Each row is a point on a tangle of strands that fork, close into loops and nearly touch. The rows are in no order.
In the rows, 128 means zero.
Two points are linked if the straight distance between their rows is under 90. Some points are linked to none.
(1405): [163  93  88 168 127 131 133 157  79 131 142 124  76 176 155 135 141 116
 101 115 113 130 175]
(1568): [112 193 200 140 167 117 105  82 106 177 118 155 154  64 102 131 133 121
 141 102 153  74 102]
(1203): [ 71 135 160 142  82 112 147 162 113 121 110 107 138 106 134 128 145 136
 109 170 141 119 160]
(2601): [101 136 146 152 108  93 142  93 105  70 131  99 110  65 172 194 140 103
 108 133 120  82 101]
(2424): [168  95  81 188 131 172 135 147  96 155 148  81 107 159 143 115 124  57
  90  97  85 106 183]
(1866): [136  89  96 129 103 167 124 152 125 175 126  87 164 167 124  87 110  73
 112 102  84 152 164]
(1023): [165  74  75 106 149 145 140 113 157 167 126 139 129 200 128  95 110 117
 135  80  81 172 112]
(87): [100 163 182 156 113 134 151 121 127 141  99 143 157  58 125 121 119 130
 116 169 124  79 139]
(2289): [119  78  74 124  95 115 171 162 153 101 127 104 117 184 165 126 143 153
 123 167 109 166 158]
(401): [ 91 118 112 149 126  97 112 151  51 135 121 127 126 180 141 143 149 106
 153  92 151 151 152]
(1458): [161 139 176 140 157 136 108 146 102 163  88 169 137 110 119 116 138 187
 149 136 203  97 151]
(5): [199  99  94 204 166 146 120 111  52 110 137 109  94 145 165 185 118 105
 128  68 120  78 147]
(169): [155 125 110 144 148 147 118 155  97 135 138 156  98 167 116 107 137 165
 127 125 166 131 148]
(739): [ 78 161 146 111 100 131 182 164 195  91 136 101 148 123 109 111 130 154
 106 208 127 126 157]
(264): [105  87  90 150 107  86 140 116  99  83 112 103 130 144 184 169 131  98
 155 103  87 148 110]
(1752): [112 125 119 102 141  93  81 109 113 126  95 138 172 153 137 130 144 124
 183  73 105 165  73]
(1384): [113 124  84 162 149 124 147 122  88 105 146  85 133 174 141 112 119  55
 144  83  80 121 150]
(1986): [105  95  84 112 106  89 152  97 146  99 152 139 110 152 160 173 142 106
 132 100 104 164  83]
(1582): [121 113 110 144 115 153 131 120 121 137 125 102 151 106 130  97 113  83
 114 139 101 131 154]
(664): [ 94  94  83 112 102  87 164 104 161  90 140  99 103 168 158 141 135  93
 123 116  80 170 105]
(690): [ 71 164 139 105 122  68 109 106 147  71 122  76 139 127 148 141 179 110
 127 145  92 148  70]
(1558): [ 92 110  93 122 106  92 169  93 166  79 162  75 114 147 170 144 138  55
 109 129  62 144 119]
(2419): [114 181 179 135 183 135  95 110  85 174 117 143 173  91 104 123 119 112
 144  96 164  92 129]
(1419): [143 133 117 155 157 123 121  88 114  98 142 146 108  83 156 148 140 132
 133  96 143  71  75]
(2137): [107 107 131 115  83 162 124 171 120 155 128  98 155 147 111  85 137  87
 124 113 105 160 173]
(2340): [132 107  89 145 143 126 134 100 138 104 126  96 155 133 165 104 112  78
 145  89  68 141 104]
(917): [136 163 121 127 167 154 140  98 156 128 159 138 118 111  99  95 120 136
 106 125 134 115 109]
(2624): [121 167 226  67 109 136 125 164 176 143 103 169 139  83  71 135  88 175
 165 187 127 140 136]
(665): [145 127  82 171 168 142 125  84  98 125 168 113 112 115 141 148 113  75
 115  75  97 101 118]
(54): [100  80  76 138 126  96 180 116 132 105 125 114 118 219 167 124 126  91
 142  83  48 153 126]
(1626): [184 134 150 185 135 182 151 123 134 161 117 163 102  97 117 131 120 177
  77 173 139  87 154]
(310): [105 116 117 108 122  83 114 124 115  86  94 128 164 151 158 125 147 137
 171 112 115 162  87]
(1564): [105 116  94 151 141 126 144 139 125  99 129 104 152 167 147  85 120  97
 155  95  91 145 136]
(1134): [ 61 167 174 107  95 122 135 165 127 141 136 124 118 131  83 112 138 123
 115 151 163 130 167]
(31): [130 173 179  61 157 154  73 129 176 131 131 129 153 107  69  95 110 129
 157 126 112 157  83]
(2134): [ 92 101  86 118  98 122 159 142 132 122 149 105 115 186 141 109 134  84
 114 114  82 163 158]
(1624): [148 129 121 200 126 148 141 173  91 115 137  96  73 137 153 140 148 117
  80 160 117  88 200]
(233): [179 113 121 163 130 188 115 157 108 171 105 104 151 133 133  97 120 140
 106 128 124 110 172]
(1045): [188 139 122 148 173 208 101 106 128 197 126 127 163 126 125 128  94 144
  85 106 152 107 120]
(746): [109 148 140 128 135 101 107  92 102 144 128 137 136  90 117 137 143 120
 146 102 144 118  95]
(1201): [133 109  88  94 124 100 145  85 200  85 164 144  92 125 150 138 150 142
 122 127 104 151  73]
(2616): [146  77  63 109 141 127 150  82 170 132 147 129 128 184 146 101 118 102
 140  82  65 156 100]
(728): [120 144 116 160 167 141 102  93  61 125 127  96 183  97 141 149 122  64
 164  61 105 103 118]
(1807): [ 89 147 143  71  93 137 154 188 170 115 151 125 117 158  71  90 115 139
 124 169 144 157 171]
(1959): [ 71 143 131 110 139  57 122 140 106  74 101 133 143 161 160 142 156 146
 161 122 184 149 110]
(2088): [128 126  77 104 134 131 182 121 212  85 170 118 123 162 122  75 134 135
 115 160 126 148 138]
(516): [121  75  68 150 125 117 166 114 124 141 143 110 108 196 152 119 123  58
 129  74  39 144 147]
(1270): [ 84 148 130 122 123  87 135 160 110  84 118 130 138 159 132 116 148 159
 147 154 174 142 144]
(689): [141 129 146  82 102 126  97 128 164 138 108 139 152  93 107 125 117 150
 156 154 125 159  87]
(1869): [182 108  98 177 166 176  90 154  57 181 114 113 139 188 149 122 143 116
 110  75 122 126 169]
(1355): [124 130 124 127 108 156 137 153 148 135 118 105 168 110 117  81 126 118
 125 159 115 137 142]
(745): [162  88  96 158 118 130 124  84 104 121 144 120 111  94 169 182 120 103
 121  95 105 104  99]
(892): [134 147 154 110 142 128 100 101 123 152 142 168 124  91  95 133 119 149
 131 123 149 130  98]
(1411): [ 91 171 148  54 128  92 121 138 180  78 159 133 108 157  96 116 133 140
 142 151 121 184  81]
(590): [ 92 129 139 161 110  91 132 113  65 111 129 101 116  90 161 191 125  79
 122 126 132  92 130]
(934): [161 117 106 109 151 131 100 118 111 130 120 172 131 148 127 126 121 173
 168  85 165 147  92]
(1293): [ 82 154 184 103  91 100 130 125 127 135 116 158 124  85 118 147 143 144
 116 165 150 121 118]
(348): [176  87  64 167 151 139 123 110  87 124 133 142 110 181 170 140 119 135
 137  59 111 118 108]
(1860): [149 117  90 114 128 146 180 158 206 111 167 114 126 169 101  75 129 143
 125 167 123 140 174]
(925): [150 101 105 107 117 126 147  84 200 124 146 126 134  91 143 116 125 122
 114 156 103 138 113]
(140): [173 118 102 153 135 191 144 144 155 143 135 110 144 120 128  82 115 132
  99 149 118 111 164]
(322): [127 122 126 176 115 160 129 131  93 162 126  94 140  92 138 126 114  75
 102 127 105  97 173]
(271): [ 89 151 157 122  91  91 133 104 137 117 140 132 104  82 130 150 149 115
  90 170 120 128 110]
(2473): [183 100 112 192 139 184 141 130 110 158 144  84 100 124 149 120 123  92
  71 134 100  98 189]
(2132): [134 118  99 118 119 139 114 123 114 154 135 146 123 148 108 116 124 112
 129 115 124 162 130]
(1267): [164  91 102 126 100 133 139  91 154 131 131 141 118 102 155 145 126 137
 131 134 121 132 107]
(1680): [100 197 243  88 141  79  93 109 146 142 112 166 119  84  91 146 158 159
 143 161 134  92  68]
(1250): [ 60 151 139  85 117  79 155 122 183  51 144 120 112 143 139 191 153 180
  94 166 159 156  90]
(552): [125 108 105 155 119 109 139 121  94 103 126 140 107 128 167 151 136 142
 124 138 151 122 133]
(506): [109 142 129 147 128  91 145 157 100  93 100 139 123 132 153 124 145 186
 148 160 194 111 142]
(2425): [ 63 132 120 113 111  76 120 136  77 121 113 109 137 180 132 134 148  85
 149  87 126 168 128]
(1853): [104 190 202 104 145  77  84  84 129 134 137 157 123  65 119 159 172 133
 134 130 136  87  63]
(2620): [144 100 122  80 101 145 116 163 136 134 108 153 142 171 106  99 103 152
 169 129 137 183 128]
(682): [164  99  73 143 130 147 132 129 139 122 131 146 136 154 146 112 131 166
 142 124 134 148 117]
(2403): [150 112 132 118 109 170 131 108 171 176 129 110 159  73 122 114 105 104
 105 158  94 130 133]
(1195): [155 135 125  97 122 139 145 156 167 127 147 157 114 144  89 107 121 179
 129 168 156 142 152]
(2517): [101 135 150 159  99 100 137 123  95 121  92 121 132  81 148 152 130 127
 125 161 149 106 138]
(1644): [128 156 162 126 118 181 161 157 177 155 124 141 157 104  84  79 111 154
 103 187 121 102 164]
(2161): [ 82 110 124 108  76 123 142 184 126 138 130 114 115 167 113 113 130 125
 112 146 143 152 172]
(1092): [131 116  74 112 141 119 166 120 183  95 167 142 101 183 129 106 136 149
 126 129 122 157 121]
(2165): [116 110 112 140  92 115 128 172  90 122  97 124 138 161 150 114 135 133
 154 133 142 150 157]
(343): [141 134 123 177 179 136 114  99  56 133 140 128 126 104 133 157 123 103
 140  78 150  73 132]
(1314): [ 81 175 217  93  94 101 107 126 163 149 100 150 124  76  95 142 142 135
 119 177 119 128 104]
(1331): [ 95 130 124 121 141  76 111 145  85 109  93 132 161 164 153 122 148 133
 185  87 153 145 112]
(1072): [185 112 140 151 127 186  91 185  81 196 110 114 149 155 121 110 138 130
  99 138 140 123 199]
(2627): [159 133 187  77 145 171  95 153 135 192 115 173 124 111  70 135  78 182
 149 144 173 144 129]
(2558): [159  91  78 148 113 123 169 114 156  91 147 135 112 120 175 135 138 152
 121 153 123 129 128]
(1805): [141 113  93  94 127 141 141 131 169 121 161 150 106 157  98 105 118 159
 135 142 133 166 132]
(10): [139 109  88 114 142 114 137  77 177 105 158 130 119 116 151 132 140 116
 133  99 101 129  60]
(1226): [140 160 141 129 155 140 113 142 100 157 136 163 115 142  83 102 116 161
 132 117 187 127 150]
(1305): [167 118 147 157 133 205 142 122 147 201 126 112 145  93 117 110 109 129
  72 159 109  91 166]
(8): [107 106  71 174 140 100 160 109  97  79 135  80 112 175 169 149 104  53
 145  67  65 123 133]
(928): [ 88 128 100  85 110 106 165 145 165  91 155 130  92 177 117 141 140 152
 108 155 150 174 128]
(618): [132 125 108 187 122 112 139 124  83  61 128  83 110 115 170 158 104  93
 127 124 122 100 145]
(12): [111  97  96 127  86 116 147 151 125 103 110 124 139 162 149 129 139 135
 126 134 114 171 140]
(229): [103 167 191 141 125  77 137  95 132  94 105 170 119  70 146 182 157 147
 116 154 143  57  87]
(1162): [128  91  84 133 117  96 133  89 109  95 149 158  88 149 166 188 145 114
 132  80 110 128  84]
(2066): [129  66  68 141  98 104 176 160 143 115 121 113  98 230 165 124 148 134
 122 124  83 168 160]
(1953): [135 109  94 178 122 104 137 147  55 113 140 113  84 155 162 169 135  96
 120 105 134 111 159]
(1795): [141  89  80 109 114 109 166  98 185  70 153 135 102 129 168 153 143 166
 123 149 135 133  90]
(2561): [122 148 198  68 133 103  67 128 120 180  92 145 156  89  95 143 123 129
 177 118 162 150  98]
(2150): [148 102 126 148 127  92 105 122  62 139  93 141 138 108 156 165 139 125
 169  94 162 111 123]
(667): [140 145 136 130 156 125 101  72 116 122 145 166 129  71 133 165 148 145
 130  82 138  73  48]
(1547): [ 96 120 110  83 105 119 158 174 163 107 155 135  94 216  96 120 126 158
 126 151 147 187 152]
(505): [143 112  76 170 140 133 157  90 107  98 156 101  93 142 161 134 116  81
 115 108  98 110 135]
(1794): [133  75  81 144 124 151 148 134 131 158 139  91 143 186 149  94 119  57
 112  77  51 146 163]
(2637): [180 150 139 204 179 178 109 131  56 179 124 112 131 113 128 145 124 116
  92 115 151  57 180]
(1788): [137 116 137  80 128  98  97 121 124 122 129 178 117 142 121 150 141 163
 164  97 164 155  75]
(2450): [133 131 127 176 114 123 146 167  88 101  97 111 122 114 166 131 139 155
 122 173 149  97 177]
(2609): [157 136 148 118 131 190 144 142 165 186 164 158 100 121  67  90  99 137
 100 154 136 127 164]
(512): [118 149 160 170 136 111 107  96  67 156 105 132 144  53 143 181 125 105
 145 112 147  82 116]
(1706): [115 140 133  76 139  75  89 120 122 115 115 158 135 161 123 131 144 145
 186  84 123 166  60]
(1537): [135 107 104 166 122 155 130 118  94 150 160  80 140 130 138 131 110  48
 106  92  87 111 164]
(1921): [166  82 106 102 101 176 132 117 183 186 141 109 143 111 121  98 103 108
 108 150 101 153 152]
(2093): [ 95 163 172 123  92 137 183 149 205 116 126 134 146  84  95 109 127 142
 112 206 105 109 149]
(1027): [190 116 102 189 145 165 102 169  67 142 121 101 105 165 153 125 143 120
 112 107 118 118 179]
(1579): [116 129 161 110  86 168 117 180 120 171 133 112 139 129  78  83 117 105
 117 126 145 135 184]
(1407): [137 147 106 105 153 126 116  89 165 114 145 131 134 117 112 114 135 115
 139 102 110 142  68]
(1356): [156 103 112 160 116 143 117 162  91 142  96 113 151 131 141 101 125 143
 132 134 139 128 154]
(1944): [149 139 178  82 133 149 103 158 150 148  89 143 168  95  88  98  89 165
 162 152 160 140 129]
(1278): [165 139 131 177 167 171 105 108  88 162  99 107 193  98 146 119 104 125
 119 115 141  89 143]
(1373): [140 134 145 177 139 136 124 139  77 156 111 139 131  98 134 131 134 143
 121 125 162  88 165]
(965): [143 150 166 107 167 152  79  94 120 188 108 144 185  79 110 141 108 138
 133 100 152 118  85]
(2258): [165  84  94 113 110 146 123 117 160 168 140 131 134 137 129 111 102 121
 121 119 106 170 127]
(1561): [180  93  85 168 152 171 107 118 103 159 129 120 138 137 148 131 120 128
 122  94 129 124 133]
(1881): [150 155 172  93 149 198 116 158 150 169 141 158 123 125  51  95  80 155
 116 155 149 126 165]
(1502): [104 166 165 105 142 126 121 158 124 128 132 167 119 124  90  91 125 155
 142 145 174 117 147]
(1832): [184  78  58 159 146 143 138 124 128 119 136 141  89 176 169 136 132 154
 124 107 128 134 125]
(424): [ 82 125 140 155  81 134 159 183  93 128 118  96 126 137 136 128 146 108
  89 167 143 114 198]
(818): [141 104 113  84 127 141 103 130 149 137 107 137 158 161 115 107 101 127
 162  97 105 187  93]
(283): [150 130 132  55 129 146 108 118 203 154 164 146 109 126  81 116  97 126
 142 134 108 173 102]
(2139): [155 146 186  86 157 135  86 134 131 161  89 160 172 101 109 109 103 173
 178 130 177 125 104]
(2479): [143  84  89 144  89 144 153 189 138 145 154  98  91 198 140 108 156 111
  84 153 102 149 202]
(743): [ 99 125 128 119 101  79 138  95 157  63 136 129 110  88 173 186 151 150
 113 153 126 116  71]
(614): [162  99  87 141 149 141 109 141  81 151 129 158 121 184 127 119 130 152
 150  86 145 150 141]
(2263): [ 83 142 153 130 102 150 128 167 109 163 144 124 116 123  88  92 128 119
  91 142 156 120 185]
(125): [ 74 138 109 113 124  90 124 111 121 101 117 109 152 181 133  95 140  78
 159  78  54 164  94]
(907): [116 148 120 140 152  82 104  80 103  76 151 131 115 104 150 180 155  99
 145  78 114 101  58]
(672): [103 143 147  69 123  98 101 149 135 112 125 148 132 151  94 118 122 143
 168 129 153 173 106]
(1127): [173 137 126 198 154 187 125 141  86 167 138 103 114 112 133 124 130 113
  75 136 117  74 189]
(1844): [166 127 126 171 114 153 161 159 139 131 116 122 119 115 127 100 132 171
 104 186 136  95 176]
(1748): [102 188 174 139 162 119 106  79 123 130 136 154 129  55 109 140 144 118
 125 116 121  77  77]
(1799): [138 113  83 152 136 108 142  93 135  57 124 106 132 110 188 138 141 116
 152 117 109 108  82]
(2140): [ 37 137 137  99  92  92 156 141 150  69 124  84 138 131 145 154 155 125
  94 176 128 155 123]
(799): [160 109 147 120 117 172 102 176 101 204 109 140 138 136 103 111 113 145
 123 128 152 144 177]
(1392): [147 148 170 158 125 182 132 137 137 197 102 152 143  82 103 115 102 147
  85 153 132  95 158]
(1643): [152  95  78 169 157 115 131 100  66  94 139 148 102 169 169 172 125 110
 149  34 116 103 103]
(1633): [ 40 188 202  91 118  68 114 131 115 105 122 112 127 124 101 137 162 120
 135 153 157 136 109]
(1217): [151 137 149 116 132 163 117 112 157 162 100 136 165  82 114 107 106 141
 127 145 129 124 130]
(2604): [ 65 147 139 112  97  83 125 127 131  87 111  99 140 115 146 139 150 115
 135 147 118 159 108]
(2491): [129  95 109  80  92 104 133 159 157 108 107 139 134 163 128 121 119 146
 152 139 125 185 117]
(55): [175 101  98 166 162 141  91 148  44 171 113 141 134 177 140 135 145 127
 143  65 147 127 142]
(1925): [ 75 121 129 126  83  78 133 123 102  88 118 101 122 120 164 180 141 103
 123 148 126 146 124]
(1673): [ 59 166 173  95 133  67 121 131 100 122 118 138 122 119 118 136 154 127
 151 128 184 127 121]
(351): [161 151 129  92 138 157 151 132 227 123 162 143 122 113  77  89  99 165
 125 182 127 133 132]
(2650): [149  65  70 109 130 120 167 107 189 142 152 119 121 169 147 104 123 100
 124 125  72 169 144]
(92): [132 122 139 122 121 150 114 164 123 142  93 118 172 128 117  84 117 144
 149 138 139 141 143]
(2105): [145 132 141 115 162 160  81 132  71 212 119 134 173 150  94 123 113 111
 138  74 157 145 147]
(388): [108 122 118 178 122  96 118 114  42 117 138 109 105 123 147 194 141  82
 134  83 142 100 141]
(1936): [127 158 223  69 130 113  71 138 146 163  93 167 145  77  90 131 121 155
 158 150 142 134  80]
(2631): [188  93  67 176 165 171 141 122 141 128 154 100 121 156 162 103 121 116
 100 121  96 112 159]
(78): [152 128 146  65 119 150  97 143 153 154 147 165 103 122  75 119  93 145
 152 129 138 175 109]
(155): [165  97  91 181 161 118 107 104  44 118 140 128 107 138 163 198 122  93
 154  49 140  81 117]
(184): [112 172 205 101 158 175  93 143 130 187 120 130 161  92  61  94  97 118
 129 120 137 119 134]
(2633): [151 137 134 148 124 164 145 206 109 137 126 129  99 156 101 103 150 170
  98 175 154 113 207]
(1105): [135  80  84 116 138 132 163  87 202 138 172  91 132 155 149  83 126  57
 120 119  60 148 150]
(2471): [157 113 125 184 121 126 132 122  79  96 111 149 112  86 171 173 139 152
 134 123 167  60 128]
(2503): [121  90  84 149 114  87 148  97 127  44 117  97 118 136 198 175 122  99
 154 104  96 117  81]
(2138): [154 102  97 179 107 142 167 147 121 108 154  79  77 143 159 141 135  94
  80 157 100  98 194]
(530): [ 93 163 136 125 127  70 102  92 121  79 133 111 127 114 150 148 168 108
 135 108 111 128  66]
(110): [ 80 148 160 134 139  85 136 135  68 133 121 137 116 130 128 138 153 127
 135 120 197 114 148]
(720): [142  92 105 118 125 144 166 108 187 151 160  90 139 113 132  87 119  66
  99 132  78 139 160]
(194): [ 91 100 110 166 107  94 140 139  73  82 107  88 143 157 169 150 135  82
 145 102 113 138 140]
(1657): [110 166 223  67 105 107 104 145 168 127  87 151 136  79  86 144 122 160
 151 189 136 138 107]
(1418): [125 102  78 137 126 120 175 118 175  95 151  85 131 138 160 101 129  93
 117 141 101 132 139]
(659): [ 91 126 123 150 121  84 134 164  56 118 120 121 100 157 151 152 155 132
 132 129 187 132 163]
(273): [ 56 137 110 100 107  79 124 128 118 100 124  94 139 179 138 136 150  78
 143  99  91 174  98]
(886): [ 99 171 191  57 112 142 149 162 201 110 150 153 116 117  55 113  96 164
 142 190 133 145 136]
(692): [183  91  86 193 137 155 127 106  86 113 129 106 113 110 172 164 107 101
 126  95 116  88 136]
(1057): [168 134 108 132 179 191  93 111 120 182 133 111 175 147 115 114  95 115
 115  81 135 139 123]
(1964): [146  95  92 138 125 118 109  89 103 115 135 138 126 107 159 175 135 103
 147  71 107 128  62]
(2284): [128 130 123 196 115 127 154 145  84  82 127  89  87 113 162 159 123 113
  94 151 128  71 172]
(1491): [103 145 110  91 125 121 155 101 190 111 168 129  92 131 105 106 140 124
 105 152 111 148 110]
(1671): [150 111 142 173 133 109 103 110  58 135  94 115 143  71 169 181 128 102
 150 107 148  87 140]
(1496): [125 128  98 141 150 113 115 113  79 124 114 132 152 144 140 133 127 100
 154  67 120 134 117]
(2525): [165 128 120 160 126 148 151 117 133 127 122 152 112  96 127 126 128 165
 107 161 143 105 151]
(2335): [123 152 197  89 142 185 103 166 123 193 126 143 130 133  61  99  87 130
 123 130 156 139 170]
(387): [105 117  85 147 155  97 123  89 101 103 136 114 141 158 148 153 129  73
 153  53  61 133  81]
(2409): [133 154 168 142 144 132 146 149 132 137  85 179 120 110 108 119 132 205
 136 164 190  99 148]
(1204): [133  87  88 152 107 142 162 134 158 123 145  78 134 142 162  88 117  69
 105 139  81 126 180]
(1146): [153 152 161  45 157 167  96 122 212 142 149 129 140 108  81 103  74 135
 145 140 115 166  89]
(319): [104 171 203  61 137  68  62 121 118 152 109 143 140 101  99 150 146 132
 169 114 157 136  74]
(34): [151 133 153 145 138 158 103 112 101 175  96 131 176  78 125 123 114 138
 124 136 134 101 131]
(1635): [168 124 127 114 135 149 126  86 191 127 143 168 130  78 123 141 129 166
 117 145 130 115  74]
(1401): [140 122 105 174 138 116 132 107  95  59 109  97 130 103 177 155 116 104
 160 106 113  86 111]
(1675): [148 136 189  67 103 166 121 173 169 151 110 148 151  95  62 107  90 173
 157 172 132 154 137]
(700): [ 69 189 186  52 133 102 126 149 189  85 151 124 122 133  79 120 133 151
 126 182 132 156 102]
(1137): [ 97 120 110 147 105 101 171 106 155  68 132  91 109 103 171 157 125 114
 110 161 113 117 124]
(2623): [133 125 135 149 105 160 140 156 108 152 146 118 111 129 111 106 136 125
  80 153 129 108 184]
(576): [ 65 160 152  94  89 104 157 137 186  81 122 102 137 115 123 136 148 151
  97 201 130 144 128]
(324): [162 107 123 113 133 174  89 159  92 216 123 138 145 170  99 118 102 129
 130  90 150 165 162]
(2282): [ 90 180 178 132 109 124 150 119 166 122 119 137 136  71 102 108 140 131
 109 183 103 110 125]
(1823): [122 151 137  99 118  90 117  87 188  73 128 140 120  76 151 160 162 160
 122 156 118 116  39]
(993): [ 93 107 122 117  65  99 140 116 125 124 128 120 100 106 141 161 138 112
 108 161 124 142 131]
(180): [119 179 186  91 145  85  93 115 142 106 107 144 151  93 122 118 151 163
 160 129 150 115  68]
(1189): [112 119  95 106 135 117 124 103 167 119 124 104 166 159 138  94 117  85
 155  83  58 160  97]
(380): [110 137  99 140 157  88 102  69 118  74 152 112 130 126 156 161 145  78
 161  64  70 113  60]
(796): [138 155 154 150 177 156  93 117  68 201 127 143 150 115  96 126 118 108
 127  90 172 114 144]
(235): [ 97 196 239 105 132 100 127 118 177 113  89 181 135  82  92 135 144 170
 142 178 130  91  83]
(1610): [133 103 130 111 139 102  82 119  88 155  93 143 173 144 130 144 130 130
 193  64 151 153  96]
(884): [150  96  68 171 160 150 162 116 134 102 151 103  98 177 171  99 117  99
 121 103  97 121 150]
(964): [138  99 109 133  85 136 131 198 114 149 129 117 113 175 127 114 143 136
 102 153 131 153 198]
(1086): [136 147 144  87 103 140 157 162 204 112 145 142 134 121  80 108 101 179
 131 186 138 142 140]
(2480): [123 150 136 150 144 122 124 108 100 103 129 140 139  88 136 133 134 140
 136 123 148  99 102]
(1221): [146 137  97 149 174 158 137  93 130 144 168 130 115 129 115 109 123  97
 109  90 114 118 118]
(1198): [ 74 167 150  88 121  92 130 113 170  71 142 143 101 115 124 168 159 171
 114 167 159 127  84]
(586): [ 70 187 206  59 123  75  77 130 133 132 125 130 119 113  85 136 151 126
 152 139 141 149  86]
(1595): [116 142 135 139 122 121 150 164 107 113 133 151  89 137 110 127 144 166
 109 162 176 125 172]
(1473): [153 162 136 100 162 170 131 107 199 140 147 149 133 116  79  83  97 149
 128 149 139 131 107]
(1467): [134 150 183 134 126 146 126  90 133 172 118 183 117  68 104 145 126 155
 121 134 147 104  97]
(1868): [ 92 118  97 126  98 106 158 117 173  87 146  76 128 124 159 124 135  84
 108 166  88 146 131]
(150): [ 52 142 141  87  83 103 138 161 129 112 142 116 113 156 101 126 140 113
 105 144 140 163 152]
(2058): [192 127 151 131 140 209 138 129 187 194 124 131 145 111 102 100  86 169
  77 166 121 104 156]
(1361): [140  84  69 158 108 103 153 144 113  92 117 122 108 204 174 134 136 129
 138 102 103 142 132]
(407): [158 124 144 147 120 141 124 184 101 165  97 146 115 136 107 109 140 174
 127 170 175 115 182]
(536): [109 102 115 146  99  93 157  99 118  60 136 108  94  96 186 204 140 115
 107 152 122 107  97]
(1536): [183  93  72 165 133 153 153 100 156 116 156 122 107 119 158 108 122 123
  97 135 121 111 135]
(647): [133  90  75 151 151 114 148  95  94 126 126 128 136 193 154 154 111  82
 157  39  45 143 102]
(2573): [176 122 180 122 142 172 102 135 120 203 105 170 137 112  97 135 103 176
 123 142 176 120 133]
(1282): [150 116  84 133 133 158 147 159 166 131 143 116 132 157 122  65 130 131
 122 137 114 142 171]
(2586): [ 95 162 180 139 136  88 100 110  76 150 101 133 147  76 122 150 142 102
 154 115 163  91 121]
(1013): [201 143 155 137 167 202 102 136 126 205 112 150 146 129 100 129  99 175
  91 127 165 109 145]
(556): [153 142 161 185 127 181 145 149 123 192 109 152 111 106 104 119 130 158
  78 160 134  80 188]
(245): [145 130 159 136 129 131  98  71 115 161 115 169 139  60 135 163 126 147
 124 109 143  80  80]
(532): [170 132 136  91 152 149  88 129 137 141 104 169 154 118 117 112 110 184
 174 115 168 146  86]
(1627): [134  93  77 151  96 142 181 170 148 108 161  80  89 173 163 121 141 117
  77 168 106 132 196]
(2045): [147 154 118 110 185 153  94  86 148 141 151 127 163 116 108 103 116 113
 137  86 110 147  75]
(2281): [135 118 115 160 139  99 139 130  80  77 113 153 108 119 173 166 149 165
 143 118 189  88 116]
(1950): [172 116 108 158 120 166 129 184 124 153 137 127 103 163 122 103 143 149
  91 157 129 132 191]
(2381): [121 119  95 146 131  99 142 114 110  88 151 146  92 135 157 160 141 126
 129 103 147 120  93]
(1676): [ 73 181 183  72 113 115 160 162 214  91 140 137 128 129  73 118 129 179
 114 201 130 138 128]
(2051): [103 123 102 133  99 124 176 165 162  99 157 105 107 157 127 120 143 146
  96 175 145 139 172]
(1829): [151  84  91 105 124 156 127 145 140 174 148 144 102 206 108 101 106 122
 133  92 100 182 153]
(1653): [ 98 130 123 157 114 113 140 173  60 111 132 102 104 154 138 138 156 114
 108 146 150 112 184]
(1258): [113 190 206  75 167 143  69 123 142 164 117 141 169  91  64  92 113 124
 155 119 139 129 100]
(390): [ 74 122 100  96 114 101 173 135 186  57 148 124 104 174 124 176 148 183
 103 181 159 178 119]
(254): [ 92 146 166 142 117  82 144 109 112  86 104 137 121  81 161 175 152 149
 132 152 161  99 107]
(2417): [167 138 101 102 178 172  94 100 140 164 133 141 167 146 105 104  92 127
 137  77 134 154  87]
(570): [130 176 199 121 137 128 126 139 146 142  93 174 143  92 101 111 118 188
 144 168 169 106 124]
(1231): [125 151 178  68 134 133 101 145 126 163 121 173 115 120  64 124  93 155
 166 133 166 166 130]
(2468): [131 126 133  96 133 139  96 124 124 168 128 131 155 142  94 114 112 112
 155  93 124 175 115]
(641): [113 183 196 106 145 116 114 125 174 110 104 157 146  79  95 107 132 179
 145 160 138  96  91]
(2313): [176 100 108 183 112 149 144 153 118 119 101 101 122 122 166 131 132 150
 106 174 117  99 170]
(999): [143 156 153  95 128 115 106  93 193 110 137 165 121  73 122 136 139 164
 133 147 120 117  49]
(1651): [147 114 148 127 136 114  84 119  86 171  99 140 167 116 133 144 124 144
 165  96 172 132 117]
(236): [103 169 149 100 139  72 117 108 150  79 129 147 125 101 118 126 164 174
 145 147 153 127  76]

A fork is a point with three links, a tip a point with one. Leave the first point through the second and follow the links. Name the first fork or tip that comes.
(1072) / (799) -> (641)
(1226) / (169) -> (536)
(1057) / (1045) -> (2609)
(2335) / (184) -> (2558)

A tip is a point with one link. Name the tips that can be reached along the links from each point below, in the order of the rows.
(2138) -> (54), (194), (407)
(1657) -> (87), (506), (8), (229), (647)
(1023) -> (682), (1502), (2471), (1635), (1829)
(1844) -> (2450), (2058)
